Each row is a point on a landscape with many valleys, with its height.
From any point a ball rolls to the lowest of the 2 points nearest to it. It stops when none of these is lower. Distance is the straight distance between rows; heights are no part of it.
Ribi: [-12  11 -12 -16  17  -1  10   9  -7  -4   0  -2  -2 -14  19  14  13   2
 -17   4]  h=614
Gode: [  3   9  -2  -7  16   3  -2  -6  -7  -4  -2  -9 -11   6 -16  12 -11   7
  -5   3]  h=350
fol: [ -5  -1   0   5  -7  -2   0   6   2  -5   4  15  17  -3  18  10   9   8
 -10  -1]  h=534
Bug: [ -2  10  -1  -6  11  -4  -5  10  -4  -2   3 -21  -2  11   6   2 -11 -10
 -17  -9]  h=552
Sebil: [ 10  -5   5  -6   4  -5   5  -7   0  15  -4   5 -19  15   0 -17   2  -6
 -18  13]  h=461
dede: [ 11 -11  -7  -7   7  14 -11   9  -7  18  12   0  -1   8 -12   3 -13 -14
  -4   9]  h=355
gisu: [ -7 -14   1  -4   2   2 -10   0  -4  -3 -17  20  -3   9   5 -14   0   1
  -4   3]  h=475
bilem: [-10   7   7   8  11   2  12   5  16  -7  14  -1  11 -13 -18  -4   3  -3
  -9  -5]  h=594
Tem: [  4  12   4   9  -6   7   0  -9   3  -7   5  -2  17 -12 -26  -4  -7   4
  20 -12]  h=446
liv: [-13   5   9  -5  -8 -10  14  -9  12   8 -12  13   6  -6  12   7   4  14
  -7  -8]  h=374
luk: [ 11  -4   3  -8   2   5   0  -4  -7  13 -15  -1 -10   8  -3 -25 -12 -15
  -8  -1]  h=483
bez: [ -8   0  -7  -1  16   1 -15  -1   1   1   8  -1 -17  11  17  -3  18  10
   3   9]  h=310
Sitir: [-1  0  2  4  6 -5  8 -9  1 -6 10 13 -7 -2 -3 23 -9  6  4  6]  h=383
Fir: [-18   4  -2  -2   6   9   5  14   5  -7  -2  -4   0 -14  -1   9  11  -2
  -4  -7]  h=593
fab: [ 17  -3 -12 -13   2  19  -1   8 -10  12 -10   6   5   4 -14   5  -7  -8
  -6   8]  h=280
fibo: [-20 -11   2 -13 -11 -17   1  -1  -5   2   0  -6 -17   7  15   7   0  -3
  -2 -10]  h=296
mizur: [ 12 -10   4   1  12  -8  -8   3  -9  18  21  -4 -10  -2  -8   3 -16  -4
  -3  14]  h=397
dok: [-15  -2  -2  -7  -2 -11  -1 -13  -2  -7  -4  -2  -1  20  12  11  -4   9
  -1  -7]  h=315
zet: [ -5   8  -4 -16  21  -3   2   0   2  -5  -8 -14  -5  29   3  15 -12  -2
 -17   2]  h=560
Nas: [-12   3   4   6  15  10   7   9   9 -10  -4  -5  16  -2 -36  -8  -6  -3
  -4 -11]  h=578
somut: [ 20  -6  -3  -3  -8  20  -5  15  -7   2  -2   3  18   5  -8 -13  -8 -19
  -4   4]  h=161
vofi: [  1  18   6   6  -3   1  -8  -7  -1  -4  -6  -9   6   0 -15  -6   6  14
  18  -7]  h=514
vota: [ -1  -6   8   4   5   4  14   3  -2 -13 -11  15   1  -9   8  19  -7  10
   6   2]  h=415
til: [ 11  -1   0   1   2  -3  -2   0  -1  11  -4  16  17  -4   4   7  14   6
 -12  15]  h=487
litu: [ -1 -10   5  16 -10 -11  -6   4  20  -5  18  -2  14 -23 -17 -15   5   4
   8   8]  h=276
getav: [ 10  -7   1  18 -13 -16   7   8  11  -6   6  -9  20 -23 -13  -8  -5  -2
  18  -4]  h=362
liti: [-13   2  20   6   1  -7   4  -6  18  -3  -9  10  10  -9  -5 -19  -4  15
   5  -4]  h=252
balig: [ -2 -11   4   9  -8  -6   7   7  22  -8   4  -7  29 -13  -9 -25  -5   0
  13 -11]  h=445
dorof: [  1  -2  11  20   0 -19   0   6   6  -1  16  -2   2 -23   0  -8  -4  -2
  -1   4]  h=218
pabi: [ -6   9  11   4   9  13 -10  -1   3  -1  -4   2  13   5 -21 -12   8   3
   3 -12]  h=555
Tibid: [-14   8  -6  -7  23   0   2   6  -6  -8   0  -5  -3 -21   5   1   2   3
 -10  -5]  h=605
furu: [  0   4  -9  -3   5   2   5 -14  -6  10   5 -10 -11  16  13  -3   4   6
  19  -1]  h=414
Sivuz: [-18  -8   1  -2 -15  -7 -15   4   1  -6 -12  13  -4 -13  13 -11   0   9
  -4  -1]  h=497
toge: [ -8   2   1   4 -25   5 -10   1  12 -12  -4  -1  -8  -7  -7 -19  14  -3
  13 -14]  h=687
neni: [ 10  -4   3   0   6  -1   2  -3   2  10 -10  12  10 -22   0 -14  16   4
  -4   6]  h=418
vomun: [-12   8  -7  -2 -13   7 -20   1 -12  -4  -6  -1   2  -3  -1   6   0   3
  -3  -9]  h=386
pusa: [ -1   0  -5  -1 -10   8 -16   1 -10  -5  11   7  -1   1  -8   9   0  -6
 -11   9]  h=430
fafet: [ 15  -4   0   6 -12 -13  -5  -7 -12  -4   6  -1 -14   2   7  -6  -1   0
   1   4]  h=144
Zag: [  6   9 -14   0  11   7   1  -4 -11 -12   1   3  14  -9  19  11   0   6
  -7   8]  h=269
kib: [ -7   3  21  16  -3 -10 -10   9  14   0  -7   3   5  -6 -14 -26   4  10
  14  -5]  h=297
tezom: [ -8  -4   4   4  -7  -2   1  11   4   0 -11   1  -7  14   6   6  14   1
  -2   3]  h=342
tiz: [ -4   4   2  14 -11  11   0   6  13  -3   8 -12   2  -7  -6 -16  22  -8
  19 -14]  h=654
der: [  3 -10   5   4 -10 -22   3 -12   0   7  -6   2 -11  -3   5   0   0  10
   9  -2]  h=205
rel: [ 14   3   4  17   6 -18  -4  -5  -6  -5  13  -4  -7  -6   1  -4  -4  -5
 -14   9]  h=183
misa: [ -8  -2   5  -7  -8 -16  -2  -6   5  21   7   2 -12   5 -10   1   6  10
   4  -1]  h=126
Susur: [  1   7   1   8  14   5  -7 -10  -2  -8   8   6 -12  17  -5  16  -4   2
   9   3]  h=366
filar: [ 11 -10 -13  -6   4   6   0   2 -11  16  -8   5   0   2   0  -4   2   1
   6  11]  h=363
Dak: [ -7   2  10  18  -4   0  -3   7   0 -10   1 -10  25  -5   6  10  -7  -2
   8  -8]  h=604
kuro: [  7  21  -3   5  -1  19   9   2   5 -12  14  -1  12  -2   9   8 -10  -8
  -3  -7]  h=168
tabe: [ 10  23  -4   5  19  20   1  -3   0  -7   7 -11  13  -1  11   8  -5   3
  -3   3]  h=235
kaza: [  2  -4   7  11   4  -5  -7   3  -1   3  -5   7   7 -15  -8 -31  13   9
  15   4]  h=346
divuz: [ 14   4  -7  -3   7  -8   2  -3  -7   6  -1  -7   4  -2 -13  12 -11  -7
 -14  12]  h=320
saros: [ -1 -18 -10 -11  -4  -5  20  -5   4   4 -11   4 -12  -8  15  13   3  -3
   8   5]  h=781
mitud: [  4 -11   2   7   0  -4   3  -8  -9 -20 -18   9  -6  -6  12   8  -6   9
  -6   9]  h=442
beg: [ 16   4  -2  -8  10  12  -4   3  -6  18  -2 -12   1  22   4 -17 -13 -14
  -4  -5]  h=506
sugut: [ -1   0   3  -4 -24  -5   2 -13   5  -6  -5  -3 -15 -10  -3 -13   6 -10
   4  -7]  h=722
Ponez: [ -4   2   5  -1  -4   5   4  -4  -1   7   4   4   7 -12  -6   4  -7   5
   7 -12]  h=349
kovi: [ -9   5  -2   7  12   9  -4   9   7  -3  27  -8   5 -21  -3  -7   4  -4
  -2  -2]  h=610
vulel: [-7  4 -6 -2 11 10 -7 -4 -8 -9  6 11 -7 -1 20  5 -1  7 -2  3]  h=295
pinit: [  9   0 -10   1  -6  20   0   4  -4  -2   9   8  16  -4   8  -3  -7 -12
   1   1]  h=34
Tufu: [-14   8 -10 -14  -7  -8 -11  -9  -5 -10 -15  -8   4   1  10  12   0  15
  -4 -10]  h=343
neb: [ 16  -6  -7  -3  -2  -7   8  -3  -8   7   5 -16  -6  15  -1  10   7   6
  23   3]  h=444
piba: [  9  -1  -7 -17  -1   4  -1   0  -1   5   0   3  -7  41  -1   1   3 -11
  -6  14]  h=378
vus: [  0 -10  -6  -7 -16   1   7  -9   0  -2  -6   2  -5 -15  14 -10  -3  -7
   3  -2]  h=755
fipo: [  1  -1 -10 -15  -1   8  10 -18   0  -2  18  11 -16  18   6  22  -9   0
   1  11]  h=811
sesil: [  4   8  -2 -11   3  13  16 -22   2  -6  -2   4 -18  25   4   6  -6  -2
   4   2]  h=820
pezi: [ -5  -6   2   5  -4  -2   7   7   6  -2   2  -7   5 -21 -11  15 -10  10
  20  -7]  h=422
Bom: [-10  -2   5  11  -8  -7  -6  18   8 -10 -12   2  17  -9  14   4   3  11
   3  -3]  h=566
dun: [ -7   5  21   7 -14  -9  12  -7  19   5   0   7  10  -2   5  -5   0   5
  -3 -13]  h=313
sovif: [ 15 -17  -1   4 -11  -1   1  14 -12   7  -7   3  -7  -2 -10  -2  10   4
  20   7]  h=455
vetuv: [-13   3   5  16   2  12  -4  12   5  -5  13 -11  11  -5   4  -8   1   0
  12 -14]  h=627
Fel: [ -4   6  -1  -9  -8 -16  10 -14  -5  20   7  -3  -4   1 -12   8  -2   0
  -8 -12]  h=206
sapok: [  8  -8   1  13 -13  -8   0   7   3   3   1   4   5 -10  -3  15   4  10
  25   5]  h=499
lizaz: [  0  -6 -11  -7   1  -2   6  -8  -9   5   2  -6 -13  28  14   2  10 -10
   1  10]  h=395
nosof: [  2  -5  -3   1 -32  -3 -13   7  -3 -11 -15  -1  -5  -3   4  -4  14   4
   8  -2]  h=724
moki: [ 17   3  -6 -11   0   5  -2   9   3   9   3 -22   0  10  -1  -4 -18 -23
 -14  -5]  h=531
bet: [  7  -7   8   5   3   1  -1  10  -1   2   0   2   0  27   5   2   9 -11
 -11   7]  h=358
gapep: [ -9   9   0  -2  11  16  -8  13   4  -1  -1  -3   0   1 -12  -5   9  -9
 -10   0]  h=577
rab: [  3  -8 -10 -15   3   6  19  -7  -1  11   3   1 -11   2   1  25  -3  -5
   0   6]  h=797
Vin: [ -9   2   2   3  10  -9 -14   0  -6   8  -1   2  -5  18   0  -2  14  13
  -7   0]  h=323
rad: [ 20  -2   8   3  -1  -6   4   0   1  19  10   6 -14  15  -7  -6  -7 -10
  -2  14]  h=434
rofo: [  1  13  -3 -16   2  12   5 -12   1  -3 -11 -10 -22  18  -5   5  -4 -13
  -3  -7]  h=829
Fek: [  8  -2  -8   7  15   2  -3   5  -6  -7  -6   0   4  -4   7  11  -3  -6
 -17  15]  h=292
badof: [  4  -1   2  -3   9  -5   2  -5 -11  -9 -19  12  -7  -3  14 -13   2  -3
 -11   2]  h=459
rone: [-18  -3  -1 -18  -9  -6   7   2  -3   7   4  -6  -6  -7   0  11  -7  -4
 -11 -16]  h=267

Where does a ball stop that starts at each point below?
vomun | misa
vus | liti
furu | Zag
fol | liti
moki | fab
kovi | Ponez
Tibid | Ponez
Sivuz | Zag
